Each row is a point on a landscape with many peaks, with its height.
From any point a climber steps to the highest of the 2 points nearest to it. It stops when none of these is higher. Distance is the straight distance between rows; heights are no part of it.
j968 (h 48.1): [141 180 119 178 132 118 100 106 135 153  79 221 124 150 116 138 192 158
 116 118 115 104  99 124 140 102 101 141 103 173  50  96  98 116 139 104
 147 105 128  97 132 118 164 106 156  59  82 113 112 126 107 121 145 133
 100 122 150  75 128 159 110 189 164]
j471 (h 48.5): [ 82  97  79 148 103 154 147  80 148 103 122 114 125 146 170 107 121 113
 161 100 186 159  95 142 138 156 119 171 100 122 119 136  68 112 169 130
 148  87 141 144 158 100 177 131 108 149  87 102 114 163 134 120 163 152
 129  62 189 113  66 108 116 128 140]
j654 (h 26.3): [170 110 146 152  86 149 107 153 146 114 111  45  99  97 143 144 134 135
 110 138 122  96 148 107 113 118 143 102 106 123 196 130 148 140 107 133
 148 166 148  95  92 145 101 155 173 127 129 171 134  58 119 106  22 142
  80 193 157 135 118 152 149  90 125]
j661 (h 30.9): [154 173 144 131 109  96 170 115 119 149 124 129 105 107 132 111 101  95
 113 131 125 134 128 126  86  82 124 119 127  99 153 134 140 184 124 148
 118 161 144 100 122 144  79 145 158 101 143 156 109  83 150 108 118 181
 103 155 117 164 132 179 134 119 128]
j613 (h 40.0): [153  94 116 103 163 148 100 157  95 140 148  96 114 124 100 141 101 144
 126  68 152 117  62  77  87 147 168 182 121 149 180 154 153 165 158 115
 135 105 133 195  76 166 217 118 119  74 186 107 109 170 185 101 121 134
 113  63 141 127 129 173 170  94 119]
j137 (h 51.1): [128 101 173 147 122 131  60 150 147 126 144 125 115 120 119 142 142 165
 111 130 161  99 143 121 176 137 121  91 119 143 118 106 135  85 143 126
 117 131  88 142 140 100 177 120 157 105  83 115 136 139  92 137 119 105
 143  75 138 104 121 109  99 154 139]
j36 (h 50.4): [155  97 160  61 148  98 135 133 140 111 155 177 128  84 100 153 123 122
 123 149  98 161  76 113  73 135 105 151 149 110 144 145 170 135 104 180
  99 127 103 135 178 117 140 109 126 144 192 110 107 176 175 132 125  89
 173 110 107 212 184 118 177  79 128]
j39 (h 37.1): [116 134  50 136 149 141 111 130 118 126  89 157 117 160 108 122 140 109
 149  79 145 110  94 104 149 121 138 151 141 170 122 150 104 134 143 109
 155  87 138 150  83 116 159 107 138  69 108 106 113 138 113 112 137 151
  58  82 129  97 140 139 140 156 179]
j300 (h 34.3): [134 145  47  86 157 129 119 142  99 109 121 141 128 141  68 134 111 115
 111  76 137 110 103  82 111 121 152 182 108 153 167 132  99 129 150  99
 125  98 157 140  90 119 175  82 146  79 151  73 111 170 131  90 111 164
  69  85 102 112 147 161 139 101 181]
j390 (h 76.7): [123  79 144 161 146 158 171  96 141 113 170 150 149 142 182 111 148 140
 153 105 184 107 119 115 131 110 159 157  93 134 109 105 117  79 119 173
 111 136  33 152 168 150 142 197  66 158 152 133 161 141 138 193 161 196
 138 166  95 106 159 165  83 190  94]
j718 (h 49.4): [158 171 185 163 103  89 115 116 123 175 125 158  93 139 146 124 130 152
 120 170  79 172 171 148 117 118  68  82 191 111 140 112 117 110 131 133
 144 155 164 109 145 127 108 167 194 120  86 143 164  58  97 141 155 124
 155 118 155 104  76 112  78 132 127]
j160 (h 38.9): [158 146 167 107 164 127 119 154  96 140 129 138 116 140 101 119 156 148
 100  92 128 120 106  76 103  96 141 162 112 153 116 128 177 157 150 130
 112 144 109 165  95 129 159 108 113  67 179 115 113 159 168 155 172 142
 141 157  73 116 198 180 150 154 155]
j850 (h 28.4): [174 144 163 130  95 106  97 147 121 133 105  87 104  87 120 143 105 137
 102 141 113 131 148 124 113  96 113 102 104  90 189 134 143 144 121 146
 141 186 162  61 123 150  93 146 182 121 126 154 123  62 134  98  82 153
 107 172 142 146 100 149 130  87 132]
j188 (h 59.0): [162 173 161 147 138 129  78 151 122 110 117  72 114 130 143 134 164 161
 135 131  77 114  94  95  89 144  95 144 102 146 148 128 150 159 160  97
 150 143 170 125 107 111 174  87 158 105 109 158  95  99 121 113 120 113
 114 151 185 146 121 136 169 108 135]
j620 (h 46.5): [137 132 155  71 163  90 106 148 124 116 172 150 126 112  88 162 135 178
 102 124 114 132  70  86  93 141 106 168 132 143 142 143 172 124 124 149
  98 108 102 157 155 120 179  83 132 123 212  91 112 170 168 118 135  85
 179 124 108 180 171 108 179  98 125]
j354 (h 57.0): [125 144 128 147 124 141 113 142 151 165  91 107 110 185 139 129 163 145
 175 146  94 140 119 154 172 151 100  91 205 174 126 180 141 147 102  84
 148 105 153 171  85 104 128 107 136  72 112 151 135 117 115 145 156  84
 150 121 147 101 142  78 136 176 155]
j382 (h 57.3): [ 77 163 125 153 166 119 171  90 145 138 121 177 142 195 136  73 133 151
 132  75 123 122 105 145 117 138 126 151 101 129 107  69  95 116 126 127
 101 149 128 174 167 135 132 160 126 150 124  68 132 147  94 188 173 143
 157 140  95  83  99 111 112 139  94]
j963 (h 39.9): [118 165 147 157  71 118 176 113 119 131 112 104 119 117 165 105  98  95
 146 129 124 192 105 143  70 121  97 158 163  91 131 138 117 184 154 150
 144 113 187 109 139 129 131 155 126 148 102 166  97 107 165  98 164 172
 122 125 205 188  75 167 146 105 129]
j721 (h 8.5): [ 91 143 135 102 136 133 133 114 160 104 165  85 125 126 122 131 111 125
  68 109 111 111 141 118 101 154 138  88  70 149 195 143 111 150 123  91
 131 162 186 123 174 116 134 130 170 186 123 118 149 103 119 100 125 150
 111 104 162 125  88  83 174  66 138]
j466 (h 10.1): [ 96 142  91 134 120 137 128 119 159 120 105  96  90 136 128 142 110 128
 112  96 119 109 115 116 134 131 139  84 111 153 203 159 102 164 122  79
 123 147 197 126 142 105 129 139 173 136 109 129 135  86 119  81 102 165
  83  81 168 120  80  97 163  89 158]
j453 (h 70.2): [133 114 158 132 147 135 166  96 140 111 174 117 155 129 154 102 145 127
 134 110 181 116 155 110 102 121 160 171  61 113 120  81 116 106 126 160
 107 170  61 133 139 145 121 189  95 172 142 135 129 125 131 178 127 188
 128 187 104 118 139 181  94 150  80]
j881 (h 51.5): [136 205 131 167 151 102 113 105 138 153  68 189 116 179 140 122 188 149
 124 109  72 103  80 116 116 132  86 139 112 172  96 101 118 137 125  87
 135 115 173 126 145 123 168 107 172  81 100 116 131 109 103 138 156 119
 124 117 164  98 111 125 137 148 151]
j174 (h 74.0): [128 138 143 144 149 160 151  93  93 141 125 130 146 152 146  95 160 136
 171 126 154 122 151 142 150 135 137 209  86  98  61  62 130 126 166 140
 130 114  75 157 132 127 144 132  63 140 118 109 140 152 148 189 170 128
 161 163 119  97 149 131  92 158  92]
j846 (h 55.5): [ 85 107 131 132 135 129 111 147 159 109 147 142 135 172 128 126 139 154
 115 128 150 102 125 132 179 140 126  88 138 154 135 127 125  84  93 112
 111 127 102 164 161 111 143 123 143 156 125 119 162 151  88 165 136  77
 152  89 107  92 113  65 108 158 135]
j488 (h 61.0): [146 144 144 149 128 158  74 156 165 140 110  95 125 164 140 160 188 181
 150 162  94 102 125 129 179 152  87  89 149 188  84 146 137 123 113  91
 136 111 130 143  91 102 152  79 146 103  90 119 144 128  91 130 122  63
 161 128 147  84 136  82 138 167 133]
j995 (h 12.9): [120 144 158 121  95  79 125 115 167  71 156 163 138  81 158 153 119 151
  73 155 139 143  97 126 100 139  85  80 120  93 107 106 131  56  94 157
 111 134 126  65 187 143 110 143 143 151 139 168 115 131 100 118 116 136
 113 118 142 170 116 137 136 130 153]
j865 (h 68.0): [164 159 145  74 171 154  92 145  97 113 179  61 130 115 105 131 137 158
 130 131 113 107 142  99 124 149 128 195  44  90 153  78 127 150 172  98
 127 174 115 130 117 122 165  99 119 123 116 121 119 105 138 142  90 103
 150 135 161 127 122 140 131  75 118]
j559 (h 64.2): [116  98 154  96 128 130 142 145 143 126 143 100 111 132 139 128 135 145
 143 146 100 135 101 133 109 155 131  98 126 163 175 165 165 157 115 117
 116 152 146 182 159 119 112 131 141 150 152 151 126 137 142 138 143  87
 163 126 131 153 142  83 170  99 121]
j323 (h 69.5): [112 109 161 202 136 147 149  91 167 129 147 171 130 154 195 106 162 145
 120 102 154  89  95 126 124 118 136 134  95 167 109 107 113  66  93 170
 125 138  63 132 180 162 155 185 132 137 136 148 141 119  97 193 155 193
 158 161 102 106 135 176  97 208 113]
j736 (h 27.4): [ 91 132  83  96 121 111 210  94 127 122 126 127 145 160 137  90 122 105
 146 155 113 164 149 157  90 154 165 140 147 114 105 134 124 146 118 144
 102 129 129 167 135 136  45 158  65 218 157 125 135 142 126 136 138 122
 140 199 101 143 136 117 137 135  71]
j681 (h 41.5): [118  71  82 151 126 154  81 142 105 120 124 110 112 103 104 143 106 116
 183 110 174 128 127 134 192 124 137 135 131 121 107 123  99 104 173 121
 153  69 118 128 128  95 188 100 140  85  57 101 113 151 167 104 121 120
 107  28 153 105  76 124  88 142 136]
j838 (h 44.6): [176 177 139 172 125 115  83 135  86 167  84 228 129 133 112 125 152 151
 121 101 118 131 128 116 129  82  89 119 138 157  86 141 125 122 136 133
 139 128 137  85 108 143 157 115 154  33 100 126 105 112 126 118 162 144
 110 130 128  96 155 163 106 190 176]
j40 (h 40.9): [ 82 122  15  94 137 169 180 118 143 107 127 126 158 148 113 109  89  85
 118  98 165  96 127 143 189 101 164 153 121 133 144 147  88 157 124 104
 131  94 131 148  97 118 129 126  82 118 124 115 160 136 127 114 109 139
  76 106 126 101 133  97 139 119 148]
j843 (h 7.2): [163 136 139  42 165 104 107 165  91 105 174 178 165 123  66 158 124 156
  68 117  93  86 128  86 128 132 140 137  89 144 141  82 143 113  88 109
  95 125 114  57 140 141 111  89 114 157 177  97 127 133 120 103 105 113
 123 176  64 115 198 128 154 107 146]
j2 (h 73.3): [131 158 123  91 135 155 135 139 119 118 151  41 134 130 132 120 137 108
 131 131 105 126 166 114  95 142 149 180  55 113 182 101 129 190 184 100
 134 171 168 136 127 119 138 138 102 156 122 158 124  95 142 121  95 128
 133 152 193 150  89 121 148  62 110]
j905 (h 15.1): [100 138 125 145 100 103 144 112 167 104 137 126 139 106 157 128 110 117
  98 156 150 133 142 152 125 159 124  90 149 111 123 121  98  85 102 147
 134 138 130  95 162 126  85 159 116 191 116 157 132 121  83 131 119 138
 107 135 136 142 109 125 108 145 114]
j451 (h 58.7): [145 126 153 154 107 140  79 121 138 148 123  89  85 113 115 126 115 125
 144 124 161 130 127 116 134 116 121 130 102  94 154 110 107 137 153 127
 142 162 138 108 134 117 158 148 176  85  59 126 107  97 136 112 111 158
 125  87 173 125  85 157  93 107 131]
j610 (h 43.3): [145 128 154  83 172 120  85 170 123 141 159 113 135 113  95 149 128 181
 107 103 136 109  50  59 100 150 126 173 130 148 162 147 170 136 154 127
 120 120 101 179 110 141 227  99 125  89 193  88 103 172 174 102 147 101
 176  83 131 143 161 121 168 106 115]
j287 (h 43.6): [130 155 107 161  91 120 154 109 114 158  95 133 101 141 156 121 116 109
 162 151 106 183 131 163 116 135  88 130 192 109 133 152  96 160 145 131
 159 107 189 119 117 118 132 143 133 115  85 156 111  89 134 111 172 132
 131  96 192 122  75 118 102 135 135]
j915 (h 17.0): [ 76 109  87 167  94 125 153  75 177 101 145 107 144 124 151 120 117 130
 103 130 190 151 151 160 133 153 131  87 147 129 127 134  68  72 117 163
 145 130 148 130 156 109 130 167 115 214  93 122 134 142  68 115 142 151
 115 101 149 130  74 102 106 150 105]
j682 (h 55.0): [165 189 130 151 111 104  88 120 118 125  77 147 117 143 143 140 168 156
 145 136  71 142 103 120  93 134  69 129 132 148 114 121 123 125 136 102
 156 114 186  98 128 109 159  84 172  89 101 152 107  95 108 109 140 107
 117 122 196 133 116 123 148 127 148]
j172 (h 50.5): [139 122  80 136 121 164  89 166  93 153  81  97 141 132 119 140 147 113
 195 163 123 133 172 173 199 126 132 140 174 135  95 149 136 145 143 110
 167  95 127 150  36 106 137  84 110  81  78 127 121 117 148 122 122  85
 111 101 133 104 120 101  95 143 123]
j175 (h 46.6): [135 152 130 185  93 115 132 106 130 183 109 178  82 158 148 111 155 152
 144 162 103 170 162 151 118 123  73 116 207 128 115 127  74 131 131 119
 163 126 167 109 134 117 132 155 174 106  57 145 131  45  90 124 166 130
 147  95 190 101  63 129  81 144 121]
j189 (h 59.5): [ 83  77 114 120 114 122 150 120 162 112 147 127 114 159 152 120 124 141
 134 127 161 137 107 144 151 144 139 103 143 166 157 157 112 127 102 120
 112 139 128 170 154 111 127 133 124 155 132 141 138 142 118 153 142 115
 140  89 138 121 121  74 141 123 125]
j409 (h 55.9): [133 137 190 123 148  96 124 142 100 162 138 129 127 157 122 111 133 147
 132 150  73 152 131 142 119 173 103  66 124 138 125 100 140 131 130 110
 104 159 146 148 174 125  86 123 168 171 137 105 174 122 100 177 162  71
 204 149 105 122 102  75 120 108  91]
j298 (h 66.6): [ 99  81 111 105 149 115 183 101 148 155 128 177 101 122 113 137  88  69
 136 104 150 137  81 124 114 101 168  81 155 163 159 195 134 151  63 164
  88 123 108 170 139 138  73 153 132 108 174 109 132 171 179 141 132 153
 118  94  69 149 158 138 147 128 147]
j841 (h 18.0): [159 168 122 113 111 108  89 134 102 105  94 146 160 108 126 141 124 123
  82 139  74  95 137 111 121 122  96 105 119 146 128 132 118  91  87  94
 127 121 164  43  97 136  70 105 135 137 150 136 103  63  79  75  84 150
  74 184 123 112 152 136 147 121 169]
j920 (h 14.1): [ 91 151  87 112  92 112 163 104 132 113  97 123 134  97 136 162  97 104
  92 158 142 127 140 163 136 141 108  76 156 101 151 130  86 125  96 121
 130 122 169  82 130 124  80 145 116 182 123 137 123  98 106  86 112 148
  91 137 139 150  84 118 138 113 143]
j534 (h 80.8): [122  95 128 141 125 158 160 131 107 116 148 160 152 117 138 115 134  93
 153 147 177 101 178 143 182  99 153 177 106  92  70  72 141 112 174 156
 111 103  40 102 134 149 117 144  38 155 113 113 136 153 144 166 127 145
 138 152  87 121 166 147  71 180  90]
j551 (h 23.0): [154 137  78 161 113 145  99 131 104 129  59  86 124 103 112 154 116 100
 137 120 138 129 173 119 141 103 157 135 127 115 177 164  87 156 113 129
 169  94 159  76  49 151  99 112 161  76 124 140 129  89 135  91  35 170
  50 158 143 122  92 157 137 103 167]
j643 (h 16.0): [114 131 104  89  89  90 141 127 116  74 114 124 160  87 146 154 102 106
 100 154  86 116 125 137 120 148 100  84 154 138 149 143 126  92  65 102
 124 114 159  59 119 135  67 106 112 191 152 162 115  76 107  62  99 127
 105 155 122 146 122 111 173 106 154]
j355 (h 33.2): [160 170 153 109 134 121 154 110 111 149 133 134 120 130 120  90 121  91
 115 115 122 121 135  98  70  71 150 169  77  95 149 112 179 201 157 136
 113 161 134 133 121 138 114 143 119 103 155 145 104 112 177 128 121 184
 113 157 122 162 146 215 150 108 132]
j79 (h 35.9): [166 170 140 118 152 143 142 125 106 139 146 143 129 148 121 110 138  99
 103  72 139 100 108  62  40  80 169 194 102 145 142 126 167 169 140 133
 123 145 120 157 100 141 138 120 103  71 182 120 110 138 174 136 134 204
  91 154 107 139 158 234 157 132 173]
j98 (h 63.9): [ 98 108 118  60 149 119 152 133 127 118 126 196 159  66  98 178  72  75
  88 189 118 134 157 156 139 118 132  67 129  80  93 124 106  98  94 157
  98 144  79  60 156 154  43 163 116 180 135  96 160 123 110 128 112 123
 127 162  54 149 141 117  91 102 108]
j232 (h 8.8): [127 167 111  75 155  96 117 122 111  91 144 180 129 135  88 140 143 161
  81 109 101  97 104  76 105 129 102 135  81 128 137  87 121 119 118 113
  93 122 150  79 168 134 132  91 139 119 147  88 119 136 114 100 117 157
 106 146  92 118 153 132 164 105 177]
j540 (h 52.6): [147 145 219 156 123  93  79 126 107 176 148 129 121 133 133 115 122 163
 126 185  87 180 162 150 145 139  83  61 160 105 114 115 149  87 137 142
 132 166 131 127 151 119 107 151 201 153 101 123 188 124  97 170 154  81
 213 124 121 116  86 100  75 139 102]
j184 (h 63.4): [185 159 171 113 149 139  74 144  95 120 138  73 129 103 128 138 147 179
 121 148 125 119 130  84 122 133 111 152  95 117 126 105 174 156 173 120
 135 161 115 127  84 125 160  77 128  91 138 151  88 108 150 125 104 104
 148 140 151 145 152 144 140 116 107]
j775 (h 59.3): [114 138 191 137 132  88 126 133 139 153 156 105 123 142 142 112 139 144
 121 137  57 158 127 140  72 167 105  75 109 155 175 130 140 146 123 127
 111 170 162 149 201 130  85 142 184 193 135 140 153 122 120 144 156 102
 182 142 144 144  92  80 158 108 110]
j916 (h 65.1): [166 184 160 147 121 154  99 150 129 140 117 108 149 135 142 135 185 171
 148 162  65 119 149 162 179 140  91 102 169 148  49 108 153 133 133  95
 144 122 114 112  88 104 116  82 107 119 121 121 147 124  88 160 144  51
 167 181 123  85 162  85 126 160  99]
j113 (h 68.7): [128 123 131  85 148 142 163 147 119 130 166  61 136 146 137 105 138 128
 141 127  96 115 154 124 103 134 147 147  93 147 191 135 152 195 141  86
 115 158 151 180 138 124 109 127 118 162 151 158 130 111 136 136 120 114
 142 158 148 124 129  99 162  91  93]
j804 (h 60.4): [152  48 181 154 115 113 119 138 161 121 167  68 129  79 144 130 115 112
 124 177 193 150 187 143 127 145 166 101 118 105 121 119 141  76 124 174
 142 194  86 110 135 146  98 198 145 198 122 176 146 144  98 151 100 132
 148 149 122 154 118 148  72 112  62]
j605 (h 64.4): [147 107 116 157 142 179  90 139 122 167 111 113  93 140 119 126 141 121
 142 102 151  97 151 121 167  89 148 163  88 140 124 103 113 159 163 106
 147 147 109 131 109 120 158 152 150  71  72 130 133 101 138 142 111 154
 111 117 132  96 131 152  81 141 140]
j503 (h 44.3): [ 59 106  30 126 133 163 159  79 143 122 117 144 125 161 129 103  88 101
 133  97 193 123 109 139 169 109 150 146 107 126 129 147  51 123 171  95
 140  93 128 161 136 110 157 142 117 126  80  80 142 152 143 133 149 175
 106  57 155  90  98 108 123 121 142]
j824 (h 25.6): [ 83 106  82 122  97 133 189 118 129 145 120 141 139 153 156 113 105  98
 156 161 152 147 164 172 150 137 160 124 175 111  92 142 120 129 107 153
 124 131  95 158 115 154  53 170  74 185 138 157 141 138 118 166 138 131
 126 169  89 123 155 117  80 170  88]
j563 (h 21.6): [ 85  25 104 197  77 175 144 146 171 129 146  81 135 120 135 144 121  93
 157 136 205 114 199 177 188 122 183 101 174 126 128 144 112  90 118 127
 154 107 103 133 101 134 126 175 112 161  84 142 140 128  90 120  81 132
 103 112 135  90 103  95  88 151  77]
j848 (h 29.8): [105 174 128 116  93  94 210 101 128 109 126 110 141 133 155  92 131  90
 128 156  89 167 121 165  49 148 130 165 134  95 118 143 147 161 139 145
 127 113 162 135 155 121  97 144  75 188 175 150 114 151 139 124 146 134
 130 169 152 185 126 124 172 102 100]
j438 (h 37.8): [135 171 182 146 143  98 137 147 125 170 125 148 107 141 148 119 135 156
 155 129  75 182 102 124 125 116  79 106 167 124  96 164 179 156 125 126
 121 136 138 164 137 143 110 108 156  79 160 138 133 158 160 161 167  87
 225 131 113 154 183 120 152 143 142]
j472 (h 44.2): [136  80  72 119 153 185  94 136  79 121 126  99 128 100 106 122 111 106
 197 111 176 133 121 111 178 128 140 186 125 122  99 122 133 130 197 117
 158  61 104 158 102 118 202  73  96  90  89 104 119 164 182 112 123 105
 111  61 154 115 112 142 106 148 128]
j524 (h 6.8): [ 74 135 114  93 172 131 159  94 150 109 186 139 142 162 105 108 112 133
  90 105 122 133 134 125 105 143 136 118  70 135 173 121  80 129 121  95
 108 141 155 139 185 120 139 128 138 192 124  65 152 144 107 142 156 132
 136 111 128 105  91  62 162  71 112]
j872 (h 34.9): [109 123 153 109 147 106 108 150 127 134 123 180 130 124 118 141 125 171
 147 134 118 153 106 122 160 123  84 104 168 128  69 136 176 103 119 144
 106  94  90 145 139 148 117  94 125  92 166 103 137 193 154 161 157  75
 227 121  72 150 193 110 146 158 153]
j949 (h 29.7): [113 172  86 138 130  99 155 117 132 106  91 164 137 154 139 115 156  83
 147 134  69 144 113 153 102 151 103 145 184 112 110 165 128 127  89 109
 143  81 187 118 108 120 120  82  91 117 162 146 116 125 101 101 166 122
 109 146 129 153 141 126 182 151 164]
j368 (h 54.8): [164 108 166  50 171  99 132 134 133 126 159 187 135 105  91 159 128 107
 104 143  63 135  94  97  83 135 125  91 116 138 137 139 151 142  88 156
  85 144  94 130 208 122  89 126 156 146 174 117 138 159 155 137 124  94
 188 157  59 181 182 106 166  85 123]
j316 (h 46.7): [122  46 132 153 115 142  70 153 145 127 158 114 127  97 121 162 109 170
 112 105 182 119 100 107 181 141 146 108 139 146 126 123 136  81 133 141
 129  88  94 148 134  94 214 108 147 102  94 112 123 149 137  94 102 101
 137  34 147 118 105  96 110 136 124]
j574 (h 65.2): [138 107 141 122 151 131 162 122 160  97 174  78 155 122 139 114 134 123
 105 138 165 122 176 128 119 148 173 128  89 126 119  93 122 104 115 161
 124 194  85 126 139 145  83 201 125 206 149 167 164 130  86 168 103 158
 116 199  99 129 132 151  91 126  65]
j68 (h 69.3): [132  86 130 166 118 161 127 133 149 147 116 123 107 139 157 117 136 115
 151 110 181  90 140 125 158  96 159 137 125 146 125 119 136 129 121 128
 130 145  83 139 130 139 135 161 126  93 110 152 130 112 143 142 123 162
 111 140 111 107 154 154  92 166 135]
j541 (h 19.4): [ 92  62  81 192  81 169 121  96 183 128 167  70 163 128 132 115 151 106
 150 131 202 135 181 174 162 146 151 119 159 125 105 136  91  74 131 144
 158 116 119 136 111 116 161 165  99 191  66 147 129 147  80 116 113 143
 120  96 155 105  75 103  86 157  80]
j800 (h 35.3): [134 174 188 151 119  83 171 122 113 161 135 139 105 149 148  97 138 119
 146 136  46 178 109 144  73 111  94 120 149 106 135 163 177 169 132 130
 128 137 157 178 161 126 102 124 152 104 163 172 127 147 153 135 174 101
 173 144 136 183 144 135 169 122 128]
j547 (h 68.9): [149 171 182 136 129 155 136 135 112 142 115 103 148 138 141 116 164 143
 145 150 117 126 158 163 166 126 112 157 143 114  43  76 154 133 154 134
 128 141  90 130 114 113 128 104  91 127 116 126 141 139 137 180 160  65
 185 173 109  95 162 116  96 154  77]
j619 (h 55.3): [162  88 210 151 113 142  96 129 141 144 156  63 105 103 136 112 120 133
 131 145 171 126 165 127 134 127 144 133 101  91 142 105 132 116 139 152
 135 185  98 120 140 144 142 173 157 140  92 155 123 120 122 146 117 140
 159 125 152 135 100 167  83 120 101]
j822 (h 54.0): [117 102 114 115 101 128 127 122 120  83 136  88 128 123 152 130 123 125
 157 122 160 165  92 143 114 170 123 166 122 110 114 135 106 146 172 137
 149  76 159 136 143  84 183  96  96 148  87 133  93 146 155  91 138  94
 127  56 194 164  87 117 157  89 138]
j180 (h 41.4): [156 160 151 151 137 117  94 140 102 151  89 145 102 140 121 119 146 143
 113  93 107 127  97  92 110 111 120 126 147 155 120 140 165 138 135 132
 128 144 137 149 100 127 155 113 160  46 144 126 104 137 137 138 164 137
 127 131 103 124 177 158 148 170 174]
j807 (h 47.7): [162 109  89 133 140 178  79 166  78 146 109  78 138 101  93 145 123 122
 200 132 140 120 165 125 195 130 143 157 150 143  88 132 153 150 183 115
 169  80  88 162  46 112 169  73 106  71 100 100 117 162 163 113 110  82
 121  81 118 103 156 123 105 156 116]
j604 (h 36.9): [122 110  64  85 153 142 116 143 104 113 163 118 136 108  81 144  85 128
 107  62 167 127  69  94 120 119 173 198  87 123 185 128 122 150 146 118
 132 107 130 141  79 140 195 106 121  93 154  92 123 164 172  80  85 149
  82  81 150 124 141 150 130  76 139]
j662 (h 65.3): [126  73 138 123 123 112 138 138 118 135 112 137 111 115 125 130  94 109
 154  99 149 160 102 132  94 131 136 136 193 107 129 176 165 114 109 158
 123  82 146 149  91 146 130  86 103  91 185 146 100 171 169 118 149 130
 123  97 112 177 146 176 171 142 181]
j236 (h 5.7): [180 108 154  66 133 108 105 164 106  81 169 128 150  71 109 155 113 163
  75 141 123  94 119  84 127 123 145 128  86 122 150 102 163 106 108 141
  95 157  94  73 133 144 109 109 128 146 168 142 129 117 119 119  89 121
 110 187  90 156 180 157 134 114 123]
j900 (h 59.7): [144  74 156  41 166 101 116 154 127 120 138 210 149  83  98 171  94 112
  98 169  92 135 130 135 140 121 120  69 123 116 102 119 144 110  91 161
  80 150  79  76 174 142  59 140 137 155 150 111 151 135 121 149 116 106
 150 153  51 148 171 121 116 103 124]
j149 (h 59.4): [142 108 120 113 101 116 140 131 110  99 121 109 124 105 124 122 113 111
 163 122 144 173  98 146 104 145 116 168 161  86 100 170 147 134 142 142
 145  77 165 135  99 117 171  79  78 112 143 154  96 155 171  86 147 111
 129  98 156 174 116 144 174 107 152]
j897 (h 23.7): [ 90  76  76 168  93 169 172 128 157 151  93 114 132 143 154 117 100  88
 177 139 181 116 192 174 182 112 200 106 194 133 130 152 109 141  99 128
 142 137 105 162  92 156  65 197 107 169 119 150 167 116 114 148  91 133
  99 151 115  94 129 101  85 161  84]
j433 (h 10.9): [129 143 154 109 111  76 106 135 136  83 135 163 137 114 128 164 128 166
  69 120 119 124  84  92  91 149  87 102 134 126 139 114 143  81 109 149
 109 117 162  95 166 131 147  99 148 110 152 136  97 149 114 109 113 137
 113 110 138 167 137 120 167 128 169]
j823 (h 20.4): [181 148  94 155 107 141  67 148 111 133  65 129 161  94 119 148 142 122
 105 138 108 101 159 126 139  91 125 102 107 141 149 167  93 106  96 118
 152  96 168  24  50 148  92 127 156  95 127 122 104  58 106  74  67 157
  43 194 149 105 122 165 116 109 175]
j979 (h 68.8): [104 115 125 103 124 140 139 149 115 124 130 151 164  67 104 154  80  85
 103 181 137 126 200 167 160  87 151 107 119  54 120  97 114 113 145 148
 129 149  79  32 124 158  59 168 110 157 131  97 142 105 121 127  80 131
 111 179  66 150 121 143  63 108 106]
j883 (h 72.8): [105  87  88 117 143 108 172 126 143 128 119 157  99 138  95 136 109 103
 122  94 131 131  98 127 113 121 166 115 181 151 169 196 149 149  67 145
  99 108 131 166 110 134 101  90 116  98 200 108 135 176 158 103 136 123
  93  84  73 156 147 140 180 107 171]
j224 (h 53.7): [ 85 162  87 174 148 152 148  86 139 162  92 178 132 191 133  85 140 134
 134 107 116 127 134 171 148 158 117 168 128 120  67  58  79 106 141 128
 122 114 121 151 140 112 119 137  97 160  89  68 136 131  72 158 168 112
 131 149 123  72 100 108  82 162  89]
j967 (h 62.3): [ 72 129 124 164 165 134 143  82 160 114 157 184 133 174 148  93 140 156
 105  77 173  88 102 115 145 116 133 143  75 152 107 101  73  71 113 137
 109 137  75 143 181 143 150 168 133 136 116  96 143 147  94 173 165 172
 136 111 102  76 113 127 106 156 128]
j842 (h 53.5): [150 130 123 137 107 152 134 143 109 171  87  64 118 147 145 135 129 115
 195 175  99 149 167 170 167 143 122 121 194 122 123 159 153 169 133 103
 160 125 154 172  61 128 106 118 108 104 111 166 138 119 146 143 141  68
 148 124 144 108 128  95 121 147 111]
j469 (h 12.0): [ 81 134  90 133 114 117 138  95 162 111  85 139 117 125 118 170  97 123
  78 121 140  84 127 137 168 128 124  31 138 148 169 146  73 104  90  89
 123 103 185 104 140 125 102 155 158 157 131 122 139  96 112  81  96 158
  76  90 140 115  82  89 141 116 173]
j200 (h 74.3): [132 106 145 111 127 147 137 175  99 120 133 176 163  82 114 138 104 101
 125 151 144 115 184 153 176  78 172 124 110  78  81  97 149 112 164 168
 100 152  45  59 108 159  82 140  58 145 110 131 138 125 147 151  94 125
 117 173  39 141 181 151  66 134 101]
j158 (h 32.5): [135 175 141 125 111 101 177 133 121 113 127 114 125 144 134  99 164  98
 143 143  57 132 120 135  61 138 132 158 162 125 136 178 182 167  99 110
 129 105 170 166 149 115  98  93 103 135 189 159 118 145 147 105 158 119
 129 162 136 185 161 135 197 124 144]

Two climbers start at each pair of points below. Name the first point that both come to, or write none.
j604, j316 -> none
j355, j963 -> j2
j872, j232 -> none
j137, j540 -> j559

Call two points neighbours if one is among the 2 nearest of the other. Go from one point of each pair to the other, from neighbour to neighbour, staying as high as possible. Name the lowest point that can't be avoided.
j438, j534 -> j872
j2, j390 -> j681
j68, j534 -> j224

Where does a climber stop that starts at each point below?
j843 -> j438
j469 -> j2
j287 -> j2
j40 -> j883
j681 -> j2
